Each row is a point on a tangle of strands that fork, close into loops and nearly touch. The rows are in no order.
(in the rows, 128 means zero)
Points whose rows are less than 102 apart are linked; no others are. Some points are linked to none.
(221): [ 85 193 110 160 181 186 163 143 156 100 119  87 104  96 130 156 124 150
 129 182 104]
(1468): [108 105 130 134 134 129  80 134 154 145 127 145 111 116 114  98 149 164
 192 151 212]
(2349): [103 115 134 117 111 112 111  85 110 142 125 111 119 132 150 102 120 120
 127  90 127]
(1737): [132 115 161 107 158 128 152  89 110 117  96  88 129 170 116 154 136 134
  54 144  68]
(936): [175 127 106 120 113 120 136 164 159 148 106  92 151  92 136 127 152 162
  86 170 200]
(64): [173 159 122 107 130 104 139 145 169 157  80  84 120 108 141 111 130 183
  70 161 171]
(900): [ 87 109 145 136 102 117  98  72 118  77 153  99 114 159 144 125 112  74
 128 150 130]
(766): [138 163  83 125 133 112 116 177 157 152 132 106 150 170 131 151  98 139
  94 152  71]
(1269): [200 164  92 138  97  92 141 141 128 132 129 129 131  87 174 105 139 154
  68 114 163]
(2670): [134 169 165 167  91 119 116 137 144 133 209 174  81 135 107 158 118  86
 126 132 140]
(1473): [122  65 132  73 138 135 150 164  77 176 115 129 172 148 130 164 107 127
 129  79 106]
(584): [112 145 145 178 156 190 153 117 143 121 156 158 112 119  94 159 121 105
 147 123 129]
(237): [ 91 126 145 121 158 148 130 173 144 122  92 124 126 108 100 116 160 161
 146 146  92]
(2179): [121 160 129 137 140 181 142 100 125 145 175 159 133 165 122 168  68 101
 119  83 107]
(1341): [189 157 106 110 162 101 141 154  97 114 156 134 173 153 116  95 112 127
 138 117 104]
(2489): [123 168  77 104 154  88  81 142 145 147 114 134 121 142 154  80  94 166
 138 120  96]
(1667): [102  68 139  70  94 119 139 192  88 171 104 140 154 134 148 154 128 134
 133  96 104]
(2524): [ 84 143 138 138 173 150 183  83  94  70 123 140  96 137 143 153 121 143
 128 137  42]
(617): [123 137 113 161 116 137  95 127 150 111 161 114 133 185 118 187  83 124
 132 163  95]
(807): [147 183  97 132 182 166 170 124 157 126  67 100 120  68 113 105 157 172
 115 121 120]
(843): [128 134  98 111 156 102  85 142 157 201 115  87 125 153 134 117  95 186
 119 158 168]
(48): [136 126 163 121 131 119 141 203 140  98 182 138 146 124  78 110 128 122
 167 176 159]
(2655): [ 63 100 123 148 119 173 106 102 144  97 120 177 122 145 141 157  99 106
 171 107  96]
(1688): [145  98 116 120 107 108 101  82  93 137 136 105 150 199 148 162  85 115
 119 113 111]
(1490): [110 171  71 121 161 145 142 221 174 164 137 122 144 124 118 109 103 137
 128 161 123]
(2216): [157 140 101 119 193 177 168 120 120  61  98  90 184 124  89 105 142 157
 169 140 117]
(2048): [163 159 145 179 170 143 139  86 129 136 181 137 101 170 101 169 100 113
  98 133 109]
(2520): [ 69 115 146 104  60 101 124 189 113 135 118 152 114 105 149 118 142 115
 150  93  79]
(2373): [131 162 140 162  63  94 124 102 123 121 174 120  82 136 167 138 133  81
  80 146 135]
(2112): [ 99  90 128  62 137 114 119 141  94 124 108  79 179 183 129  90 104 160
 150 139 137]
(301): [180 142 134 102 127 122 139 121 154  94  31 125 113  79 109 136 188 164
 118 124 105]
(312): [198 124 125 133 137 114 140 176 135 129 146 148 150  97  86 133 171 140
 157 137 160]
(814): [101 129 127 117 105 125 159 109 109  82 114  73 170 114 154  66 120 110
 129 106 105]
(1381): [144 127 117 154 131 140 140 166 156 180 133 108 135 104 107 163 122 125
 116 129 148]
(1121): [180 117  78 109 104  99 127 168 113 123 142 143 169  97 180  95 132 140
 149 131 189]
(1907): [132 106 178  96 127 107 128 105  97 160 140  92 100 188 125 137 136 142
  71 172 142]
(852): [117 130 127 136  89 127 149 132 116 148 139 129 129 134 143 156 108  76
 107  83  90]
(2394): [145 146 126 158  59 109 123 146 141 199 162 161  73 105 162 153 136 109
  93 125 167]
(2720): [130 161 120 161 163 119  76 112 157 139 141 164  98 161 107 150 111 162
 141 152  95]
(1877): [126 163  94 169  76 144 114  73 142 129 166 147 124 125 148 145  77  62
 126  73 134]
(851): [107  98 148 123  85 155 126 123 117 123 172 114 145 149 126 131 111  78
 150 142 193]
(2034): [121 145 147 150 140 107 102  91 146 205 131 123  55 117 138 120 133 145
  79 114 159]
(2417): [100  76 121 131 147 144 112  31  89 126 118 151  98 142 124 135 104  74
 104  78 155]
(1049): [ 40  73 175 121 146 144 130 110 133  90 131 136 125 165 119 157  95  95
 115 183 104]
(2353): [109  59 152 102 104 132 138 111  79  87  99 112 135 138 127 159 159  91
  79 134  88]
(2017): [137 116 147 128 129 138 126  95 121 178 168 137  95 123 121 145 117  90
 115  93 189]
(2066): [116 132 135 125 101  93 131  73  95 126 158 106 134 158 166  59  76 105
 123  90 148]
(2631): [121 155 145 130 191 143 138 116 108 146 108 174  89 118 112 115 140 180
 122 103  54]
(143): [161 126 103 143 138 133 161 148 143 188 122 102 134  89 131 148 140 126
  80 107 156]
(470): [143 117  72 152  95 142 122  81 139 140 106  67 149 119 150 162 125  90
  96 111 131]
(2308): [130  63 143  95  98 133 148 176  99 116 117 101 187 147 116 169 147 124
 147 145 132]
(1021): [148 162 133 124 166 115 118  91 128  92 125 119 134 144 113  74 124 149
 135 115 115]
(1222): [135 155  82  81 120  87 115 172 140 111 110 132 145 123 159  75 126 153
 126 119  79]
(2530): [156  97 140 116  88  95 126 109  67 114 139 144 140 138 142 148 158 111
 143  87  95]
(460): [ 66 143 126 183 126 157 129  75 146  75  97 125 100  88 153 106 143  94
 165 117 102]
(391): [134 132 144 143  87 111 100  98 141 106 122 121  78 117 131 156 182 116
  96 168 149]
(2499): [144 127 160 137 112 137 135  92 114 153 193 163 113 124 126 108 106  84
 135  78 197]
(2140): [105 172 123 102 168 135 156 181 120 139 120 152 117 104 120  74 134 156
 159  96  74]
(426): [104 165 139 138 163 133 119  83 116  73 118 122 126 143 127  88 122 147
 147 129  81]
(2372): [142 148 132 165 135 138 126 163 149 184 145 183  92  93 111 124 141 135
 143  86 146]
(2186): [160 121 131 149  79 116 117 142 125 207 161 161  83 122 145 204 153 105
 114 133 165]
(333): [142 140  56 111 189 187 170 120 105  59 108 111 157 129 114 115 137 161
 182 121  95]
(816): [163 159  57 151 146 135  79 114 175  85 111 148 149 121 118 108 131 146
 175 148 148]
(1287): [ 96 140 150 178 176 184 160  76 131  87 168 188  92 124 111 149 102 116
 155 129 127]
(472): [170 148  88 115  87 115 134 184 121 158 155 168 164 111 148 140 100 100
 129  83 129]
(2545): [116 117 115 133  98 148 112  76 131 177 154 121  93 128 136 146  91  63
 101 107 214]
(1265): [ 99 133 114 136  96 124 154 121 134  74 111  82 156  72 168  44 127 106
 107 101 134]
(1418): [112  86 162  95 164 139 164 120  80 125 104 105 155 137 127  91 134 125
 119  78  81]
(566): [143 173 164 135 119  99 110 131 162  84 134 128  98 105 106  91 159 155
 131 161 153]
(515): [105  89 170  86 164 123 126 109  89 125 117  92 150 176 114  87 109 159
 122 117 112]
(445): [104 175 163 176 132 157 170 135 130  72 181 149 113 130 121 185 119  70
 137 164  87]
(2248): [ 78 139 114 144  73 142  91  79 133 137 146 142 107 135 174 143  86  67
 132  76 124]
(1299): [154  99  85 109  84 122 140 182 109 109 150 141 189 102 167  87 106 103
 156  94 176]
(601): [ 88 193  91 172 121 138 111 134 166  92 161 138 128 115 151  86  76 105
 170 144 127]
(211): [131 104 128 155 139 155 128  84 117  97 123 136 141 110 108 112 140 102
 154  94 142]
(2060): [102  61 155 128 143 135 127  93 118  96  93 177  97 121 118 172 168 121
 110 134  73]
(1423): [ 76 101 167 129 136 171 166 163 122  98 117 137 134  96 111 146 157  92
 130 127  98]
(1045): [140  85 122 111 122 129 126  65 105 163  99  98 134 143 154 106 146 132
 120 154 225]
(228): [120 147 172 105 122 112 171 186 113 187 176 133 124 126 118  99 117 121
  96 107 127]
(1258): [128 104 125 104 104  95  94 100  90 175 133 100 125 209 161 145  86 138
 107 131 129]
(2374): [143 137  74 128 137 143 148 143 141  78 123 116 174  98 129  70 123 118
 155 117 128]
(1760): [ 99 176 107 148 168 174 147 127 160  83  77 101 112 110 119 142 145 175
 147 173  97]
(1144): [172 117 110 131 148 129 124  82  82 116 142 125 161 199 117 156  97 133
 127 103  91]
(712): [146 123 130 149  77 113  97 110 148 116 122 149 101  98 145 129 180 145
 151 160 178]
(2264): [162 159 111 143 193 146 120 108 135 151  87 177  92 125 107 158 152 196
 135 115  80]
(1160): [159 145  68 109  95  81 101 174 133 145 121 161 136 117 165 123 140 154
 126 120  99]
(2064): [ 89 143 160 146 150 120 122  82 142 173 121  93  65 101 133 100 132 112
  64 129 138]
(1374): [120 154 135 148 181 135 113 130 142 102 146 166 108 171 101 160 112 168
 144 171  74]
(361): [ 84 131 126 169 125 170 123  75 137  85 127 136 121 101 138 107 123  79
 169  98 139]
(1230): [123 117 145 129  91 111 119 176 120  78 185 169 151 136 110 105 130 112
 201 150 153]
(1104): [131 104 174 130 106 143 151 178 119 136 170 175 132  88 102 131 165 101
 156 111 161]
(1155): [167 140  87 138 147 112 126 122 124 171 105 140 143  75 151  82 121 140
 135  48 152]
(31): [115  81 115  89  89 129 156 188 117 118  80  88 177 113 134 155 156 123
 118 128  88]
(1411): [180 102 132 108 151 110 118 158 114 123 120 140 164 127  94 152 168 160
 153 148 140]
(1806): [112 116 184 115  80 110 158 187 104 129 169 144 123 107 120 111 155 100
 155 122 154]
(327): [100 147 166 146  74 137 101 144 142 119 191 193 103 130 118 158 117  90
 162 111 120]
(1136): [163  66 147 144 166 161 160 104 119 101 126 103 186 132  79 153 161 124
 139 139 156]
(718): [203 159 111 162 114 110 153 133 129 125 170 140 130  94 139  99 125 124
  83  99 139]
(532): [100  96  96  97  91 100  81 162 117 195 103 139 127 160 167 168 105 157
 151 119 117]
(1706): [165 171 138 151 146 101 100  75 144 175 144 112  81 147 123 125 109 158
  89 120 143]
(325): [114 127  75 119 193 191 164  96  93 100 121 134 155 143 110 110  93 155
 184  89 117]
(102): [140 157 151  89  77  72 154 124 106  70 139  96 154 160 153  67 129 146
  95 149 108]
(486): [152  93 143 117 138 119 128 113 124 192  79 126  98  86 126 150 189 165
 112 124 169]
(1306): [135 141 180  80  93  87 119 155 138  61  94 119 117 132 122 105 170 168
 138 185 112]
(2433): [128 135 105 172 129 158 145  68 137 126 128  82 123 127 132 158 111  68
  91 110 123]
(2706): [ 81 115 183 110 151 114 136 120  96 173 144 122  80 146 123 116 108 106
  81 105 108]
(1977): [156  74 136 139 149 142 128  95 119  80 128 114 160 118 103 123 157 113
 173 121 164]
(1467): [144 116 142  94  75  97 156 194  85 139 162 154 150 134 139 106 148 139
 142 151 153]
(425): [ 76 138 160 150 105 146  98 124 138 101 157 184 113 142 126 138 100  89
 169 113 109]
(1968): [149 102 190 128 161 138 135  88 126 103 114  86 119 122  96 115 180 129
 104 149 160]
(352): [109 131 152 116 119 126 184 182 120 136 139 113 152  65 140  50 120 110
 107  80 130]
(1232): [122  99 165 121 113 128 119  98 123  42  89 146 122 106 115 129 198 128
 153 132  95]
(1469): [107 140 102  94 112 102  98 165 135 155 114  92 141 178 145 132  93 150
 114 143  78]
(2078): [108 128 114 128 123 140 103 221 181 150 134 135 126  81 104 120 144 145
 164 168 169]
(2532): [143  74 168 128 138 136 121 146 122 197 119 159  89 107 108 188 174 140
 105 131 160]
(2022): [158 138 138  87 139  89  99 166 140 147  90 135 116 154 108 160 155 191
 108 145  69]
(2560): [134 113 150  75  96  88 125 165 105  76 113 117 155 158 129  99 165 155
 161 175 122]
(618): [220 151 120 114 130  87 141 155 121 134 112 174 122  72 124 136 192 163
 122 100 124]
(979): [132 121 170  94 106  87  96 109 109 122 123 109 106 190 129 156 146 170
  89 188 112]
(1707): [ 72  98 140  74  99 134 134 193 106 165 114 158 145 120 143 127 121 120
 158  77  82]
(1610): [143 187 123 127 178 133 130 149 137  93 135 133 118 144 102 134 128 157
 135 169  66]
(2649): [145 136 152 101 170  97 104  89 116 133 122 131 118 152 119  57 125 176
 148 107 137]
(2225): [151  93 182 115 170 125 128  94 111 111 104 137 118 137  91 130 172 156
 117 125 122]
(339): [105 129 147 169 215 183 182  52 118  91 145 144  83 128 116 141 116 122
 118 137 123]
(1783): [ 62 162  98 138 118 143 114 193 170 145 109 151 115  77 139  91 110 126
 161 111 120]
(2753): [ 99 143 102 120 134 128 110 225 181 179 132 116 130 110 115 120 117 154
 130 165 136]
(2404): [123 146 114 132 118  93 120  60 118  92 150  62 148 162 155  58  74 122
 113 123 151]
(2222): [161 133  99 155 187 145 127 136 138 186 100 172 116 114 103 169 140 170
 128 100  99]
(2427): [ 90  98 166  99 129 122 130 127 106 174 143  89 102 168 132 127 113 120
  83 135 148]
(1274): [116 148 142 116 176 123 144 140  90 140  97 171  99 108 132  79 150 168
 140  78  47]
(731): [208 138  79 115 117 103 139 183 106 143 137 156 143  79 194  93 133 156
  99 113 175]
(2475): [ 91  85 150 128 129 160 127 109 136 109 157  73 154 168 109 153  81  84
 122 162 177]
(1768): [190 109 145 121  86  88 144 134  75 136 146 169 124 126 136 156 174 119
 130 107 126]
(719): [ 96  71 137 110 156 138 155  77  94 106  77 101 134 151 127 158 140 108
  53 141  71]
(299): [117 107 130 100 151 120  90 163 147 185 115 100 132 151 108 137 116 183
 140 168 164]
(1829): [ 81 168 145 170 153 184 170  89 121  55 188 166 107 141 133 177  91  81
 155 129  98]
(2727): [130 151 159 166 142 126  96  88 164  88 151 125  97 116 110  93 145 128
 148 164 172]
(2358): [140 130 172 100 164 128 159 113 126  94  84  91 138 162 109 157 142 163
  85 173  56]
(825): [151 154 131 110 138 109 124 127 169 133 108  79 127 131 127  68 106 183
  95 170 188]
(2755): [122 102 119 130 124 121  94 183 145 135 137 161 135 104 113 115 146 146
 195 156 181]
(2227): [159 115 126  75 159 105 130 152  89 106 162 130 180 175  93  86 115 140
 164 125 116]
(2149): [ 89 118 137 146 185 160 181  70 113 102 121 171  67 121 135 165 138 136
 109 141  72]
(1495): [118 116 141 106 111 141 155  97  88 149 133 140 130 146 149 153 103  77
  93  49  76]
(2507): [117  91 167 110 178 129 111 144 135 171 111 118 122 156 100 148 132 179
 114 160 130]
(2519): [102  87 123  93 117 115  99 123 103 215 112 126 120 179 169 168  91 141
 114 112 129]
(910): [152 171 102 159 160 144 149 132 168 147  89 108 121  55 127  83 140 152
  90 115 149]
(1378): [124 139 104 140 106 120 113  63 100 115 158 124 155 166 148  91  63  96
 151  70 129]
(2472): [150  79 125  92 165 157 153 134  82 161 135 148 189 173 117 168  81 130
 145  76 110]
(275): [ 95  75 125 134 150 182 127  57 117 137 107 176 114 132 130 164 109  99
 129  77 140]
(494): [ 73 149 153 152 153 136 151  82 106  39 121 143 107 135 150 122 130 127
 156 140  62]
(2537): [ 89  68 139 119 106 152 114 132 132 138 133 136 142 169 130 190 113 114
 127 142 122]
(1866): [161 148 109 150  70 110 106 132 152 130 125 143 117 118 158 128 154 148
 134 188 189]
(919): [ 98 108 163 135 136 162 173 137 124  94 111  89 148  86 109 113 177  94
 112 140 122]
(676): [ 83  74  98 149 126 192 103  93 152 117  95 187 128 134 126 177 122 110
 172  90 127]
(332): [111 137 118 118 108 109 102 143 159 111 128  81 150 143 143  81 100 153
 127 188 165]
(1747): [175  84 122 104 169 120 123 119  81 146 124 153 182 179 110 159 108 158
 139 102  99]
(1674): [111  80 122 122 137 125 102  26  86 132 113 104  92 147 140 131 117  81
  77  96 145]
(715): [103 114 100  95 101 110 116 142 122 131 129  77 162 165 150  83  94 159
 134 162 160]
(1055): [184 136  60 185 149 138 103 107 162 144 112 146 142  95 116 159 132 135
 157 101 168]
(821): [ 59 136 166 137 114 145 152 127 137 124 143  78 125 103 134  96  97  61
 104 132 142]
(879): [153 150 161 118 117  85  87 130 135 128 115 161  87 136 117 145 168 176
 118 147  92]
(798): [223 129 117 127  97  81 130 143  94 139 155 178 132 104 145 136 166 139
 141 109 145]
(307): [157  85 130  89 125 111 152 160  79  98 139 100 199 153 106 116 133 125
 147 127 131]
(640): [140 131 112 148 155 125  62 118 170 139 114 156 107 141 101 154 129 172
 156 155 141]
(1270): [174 146 131 138 144 114 123 166 128 193 186 161 130 155  89 176  92 129
 126 120 148]
(1277): [137 133 128 153  71 120 154 149 133 166 155 152  91  71 168 105 147 104
  90 104 184]
(1503): [121 162 130 164 134 151 158 111 145 115 137  88 122 126 124 136 123  89
  97 144 113]
(1748): [130  87 138  96  79 121 152 141  95 111  97  80 157 119 144 147 179 106
  91 117  73]
(1538): [148 140  86 102 208 144 126 146 135 140  99 150 147 106 112  75 149 157
 181 108 123]
(204): [ 99 179  89 111 165 147 154 195 143 131 145 140 141 124 122  84 100 129
 158 130  94]
(2069): [139 136 129 107 149 134 142 217 141 140 184 134 168 137  77 129 114 125
 158 167 153]
(647): [165 162 139 145 137 115 109 155 133 194 172 180 100 130 105 131 113 132
 139  93 135]
(922): [168  99 159  95 117 104 110 131 101 153 106 132 141 153 122 151 169 168
 143 183 161]
(132): [201 137 117 171 130 120 153 100 127 133 156 135 130  87 125 110 145 107
 120  87 182]
(1537): [210 149 129  94 142  83 111 104 132 146  61 149 110 119 130 117 155 191
 125 107 141]
(490): [113 176  94 161 118 129 100 135 172 143 126  93 130 149 134 172 100 131
 109 167  86]
(1996): [144 134 179  73 101  73 167 128  76 117 135  85 137 155 143  80 143 145
  78 143  97]
(2589): [111 119 158  85 143  89  93  93 113 137 112 106 118 171 132  77 123 180
 129 142 135]
(1865): [168 162 106 126 148 148 150 125 159 106  46 100 135  86 108 131 174 159
 112 124 107]
(2187): [150 133 157 119  95 122 130  91 150  61  60 122 108  83 125 125 202 141
 127 129 103]
(611): [ 87 131 104 153  98 134 107 148 164 126 122 135 118  96 134 121 124 115
 153 130 133]
(2339): [162 148 163  80 151 105 125 154 125 104  79 123 131 162  98 150 144 177
 107 161  64]
(2434): [152  97 110 121  95  99 102 116 100  92 131 148 158 141 132 120 140 122
 176 112 125]
(2212): [131  84 148 138 149 195 183 107 108  80 145 110 177 137  79 151 127  76
 139 115 151]
(1734): [106 150 105 193  80 136  99 150 196 116 146 130 114  83 127 150 123 104
 147 162 158]
(1909): [ 72 132 107 155 164 203 149 105 151 115 137 133 130 159 128 176  63 126
 154 144 119]
(2287): [ 64 200 112 168 148 172 169 170 156  97 137 119 115  89 141 138 107 120
 167 153 102]
(1677): [123 124 127 142  83 108 102  86 117  82 152 128 123 163 135 121 132 107
 152 146 138]
(1065): [147 145 115 149 135 134 166 139 155 173 108  80 127  62 131  99 136 132
  66 103 163]
(274): [114 169 121 164  94 127 159 105 150  79 107 108 124  52 162  75 155 101
 104 107 105]
(1566): [134 163 160 144  86  84 127  87 123 101 150 112  76 108 147 144 170  84
  70 164 120]
(580): [150 158 114 156  60  93 123 132 141 123 173 125 111 140 157 136 127 124
 102 167 156]
(2100): [125 143 175  84 112  77 144 151  94 141 137 101 130 159 133 113 131 149
  87 136  61]
(2462): [124 118 118 111 124 112 105 119 130 144  82 120 126 115 138 113 150 166
 142 111 118]
(929): [113 163  83 187  83 136 102 133 197 136 137  95 120 117 138 162 101 106
 109 170 133]
(972): [152 141 172 165 123 124 120 114 121 120 195 145  91 147 105 169 126  91
 111 138 127]
(627): [111 178  83 141 125 102  87 148 150  88 164 147 140 151 149  68  77 110
 178 134 113]
(536): [118  97 163 104 133 151 173 100  71 116 144 127 141 139 126 125 117  79
 104  67  77]
(1539): [127  88 109 121  70 120 126 127 110  88 146 138 185 126 147 105 111  94
 194  92 166]
(1547): [ 78 101 165 119 138 139 154 158 123 144 110 116 108 136 128 180 143 115
  68 156  60]
(1755): [147 104 143 131 120 125 117 152 134 220 142 155  91 129 124 209 135 133
  95 128 143]
(2630): [133 166  91 127 127  87  90 148 141 132 165 141 132 156 139  82  76 138
 141 135 127]
(2312): [130 166 113 124 174 153 146 117 147  68  81  75 162 126 112 107 134 155
 139 165 112]
(2146): [ 84 129 175 126 103 134 178 155 127 128 154 102 125  77 147  66 121  73
 103 102 153]
(2591): [ 87 126 131 131 150 138  91 113 137 189 134 189 110 175 142 168  68 137
 130  81 103]
(2178): [142 116 104 130 131 115 118 109 136 157  80 127 136  72 148  92 149 155
 135  80 162]
(304): [109 156 106 134 136 133 119 199 155 175 130 180 113  73 126  95 125 138
 154  94 131]
(1647): [152 144  98 124  79  90  81 114 128 150 129 128 138 198 163 142 116 164
 144 203 174]
(2297): [127 141 107 145 145 113  60 116 186 134 103 118 103 131 108 110 138 174
 165 171 189]
(1331): [102 130 103 152 146 179 109 116 153 134 153 123 146 187 116 187  60 119
 149 147 118]
(67): [ 89 124 110 115  90 128  86 114 135 172 133 152 115 155 157 146  67 117
 148  65 109]
(25): [ 91 102 166 104 119 110 109 145 134 122  89 124 113 111 126  97 180 170
 150 128 120]
(2627): [126 123 145 154 145 179 147 151 150 148 143 140 123 111  94 175 124 103
 124 125 133]
(2340): [ 74 146 165 140 153 135 139 101 129 166 136 117  76 117 136 110 108  91
  86 102 107]
(2283): [204 174 127 106 134  73 123 184 129 118 141 171 118 103 124  99 163 172
 110 130 123]
(155): [140 131 165 148 162 132 122  72 153 113 132  96 105 115 101  94 160 140
 117 145 191]
(134): [155 131  49 171 166 170 105 106 155 112 117 149 154 123 111 144 113 137
 195 124 153]
(2599): [134 169  78 157 106 158 140  74 132 134 153 134 151 143 149 120  60  77
 139  56 133]
(512): [169 156 115 134 148 139 140 209 145 152 182 161 156 151  85 175  99 123
 146 134 120]
(969): [109  82 176 105 125  99  90  98 111  96 133 144 114 197 126 154 131 159
 122 176  92]
(206): [ 66  91 182 115 106 157 153 144 111 104 137 140 109 107 108 145 143  46
 102 133 129]
(112): [153  90 123 120 149 124 120  88 134 177  60 104 125  67 144 116 175 154
 131  96 177]
(1122): [151  79 183 112 159 113 108 104 119 145 105 143 107 157 105 152 156 182
 114 158 139]
(2536): [192 124 131 148 118 118 156 102 107 130 190 142 147 124 106 110 110  96
 155  83 196]
(54): [197 135  87  80 200 115 109 129 116 142  90 159 162 121 115  97 142 166
 167 102 130]
(1515): [ 85 122 131 143 103 153 137 140 153 151 125  52 110 120 124 178 115  76
  58 159 137]
(2641): [173 128  57 126 164 131 141 176 142 174 103 138 161  64 151  89 120 140
 139  83 163]
(2198): [ 81 157 136 161  82 109 117  93 139  88 108 133  98  72 167  94 156  96
 132 105  92]
(2586): [ 81 100 191 114  82 127 142 155 106 113 165 137  91 121 119 135 168  81
 121 156 146]
(607): [211 144 105  78 151  90 108 111 133 114  86 149 145 122 126 105 139 175
 149 115 160]
(971): [ 98  95 161 125 148 130 159 122 119 126  89 156  99 130 126 165 162 133
  83 129  41]
(1110): [136 158 106 142 184 184 166 104  97  95 165 156 127 132 102 121 101 137
 176  99 111]
(560): [137 154  94 136 118 115 137  79 126  95 117  61 165 136 150  83  99 121
 100 116 119]
(2661): [111 130 175  86 114  80 149 191  90 161 154 127 123 142 122 102 131 145
 107 122  86]
(1152): [ 95 118 145 136 126 146 151 156 140 152 133  70 138 155 128 192 106  98
  64 159  87]
(1403): [158 171  90 123 175 152 161 141  91 110 158 146 146 148 107 107 106 134
 144 100  91]
(166): [179 146  64 139 120 121 110 182 179 134 124 112 158  97 144 134 129 151
 106 167 171]
(2345): [161 153  80 119 123 109  73 115 191  85  82 136 126 116 135 102 122 170
 162 157 173]
(2046): [ 90 121 114  86  99  87  88 193 122 183 122 121 125 171 154 127 104 167
 128 144 106]
(1022): [125 107  97 142  67 139 108  81 121 180 139 142 100 126 179 141 115  73
 127  96 209]
(1713): [125  74 130 106 117 122 104  40  81 130 106  96 114 162 145 129 145 107
 104 123 180]
(760): [ 55  85 169 125 138 125  98 124 141  92 115 139 112 163 124 145 115 138
 131 180  80]
(893): [ 62  95 161 132 118 145 119 109 134  85 149  89 137 167 126 142  91  78
 117 168 128]
(1672): [157 107 125 114 104  96  97 130 104 165 134 140 126 178 148 158 130 160
 148 175 162]
(516): [153 105  77 119 107 124 110  87 135 149  78  49 171 139 150 165 127 140
  99 138 150]
(177): [153 105  98 112  88 116 125 120 134 153  83  80 151 112 157 145 152 161
 104 164 172]
(1188): [120 137 117 157 160 128  97 118 132 172 131 192  90 167 125 171  93 155
 131  99  83]
(2190): [136 155 158 102 108  82  90 146 140 117 121 151  94 140 125 116 161 178
 142 179 129]
(1729): [160 162 121 171 162 126 130  71 127 166 148 129 114 147 116 138 106 119
 100  88 121]
(2080): [157 147  84 158 129 138 117 164 177 131 109 116 145 103 111 150 147 144
 128 159 134]
(1273): [165 121 119  78  87  80 139 184  89  95 140 142 164 143 146  98 164 146
 152 169 145]
(2184): [ 67  78 109 145 105 175 115 126 148  92  82  86 147  95 127 147 149  94
 155 144 132]
(525): [148  90 112 133  91 131 126  80  95 165 121 115 153 156 167 117 136 103
 139 164 220]
(1404): [194 144  74 159 165 135 112 126 149 179 104 156 126  91 119 162 140 152
 143  95 136]
(190): [125 144 153 113 108 113 175 206 118 181 159 140 119  82 139  81 113 113
  97  78 139]
(6): [109  80 133 121  76 153 129 115 115  99 140 126 163 132 128 136 121  74
 173 111 177]
(1242): [ 40 151 140 139  99 148 139 134 158 130 135  77 113 119 145 158  90  54
  86 150 116]
(1190): [ 47 183 128 176 107 144 139 152 164  84 144 115 129 103 146 109 104  79
 163 150 107]
(1576): [117 101 113 150 142 203 168 123 128  75 129  96 188 119  98 142 120  85
 164 130 154]
(1377): [125 115 191 127 158 153 160  98 114  70 114  89 126  99  97 111 177 108
 100 151 126]
(973): [ 95  61 143 128 103 123  93 104 124  84  94 166 109 129 128 166 182 130
 134 144  89]
(1298): [138 176 144 124 162 137 141 177 152 118 107 133 126 107  91 122 165 172
 124 163  94]
(1716): [105 152 153 177 140 135 153 114 136  79 153 107 116 130 131 162 121  63
 114 156  89]
(405): [137 105 155 143 143 155 157 179 134 116 141 139 147  78  84 123 178 119
 158 124 152]
(774): [150 142  70 127 181 162 153 170 148 166 116 135 154  94 111 101 117 128
 159  99 149]
(2381): [150 135  89 127  78  91 137 190 130 147 144 147 142 112 151 136 118 118
 115 116 113]

A piece is two or more points that can be reached from each other along the links. Count, over all rows, the pieces, the separate loops (a circle has one, a figure eight two, a Y none), the forks (points with three links) and the tips (points with one).
pieces: 6
loops: 8
forks: 18
tips: 14

A fork is a point with three links, a tip a point with one. Leave the first point through the second and follow the links. Name the first fork or tip that comes.
(333), (325): (2190)
(2536), (132): (1539)
(1274), (2631): (2297)
(490), (929): (1230)
(2287), (1190): (472)
(1473), (2472): (490)
(1378), (2599): (2720)
(2046), (532): (2520)
(516), (470): (1287)
(1277), (2394): (2178)

How many points has the smallest loop of links through each point below? Write - if it is on no loop.
(922): 14
(494): 21
(816): 17
(2475): 8
(211): -
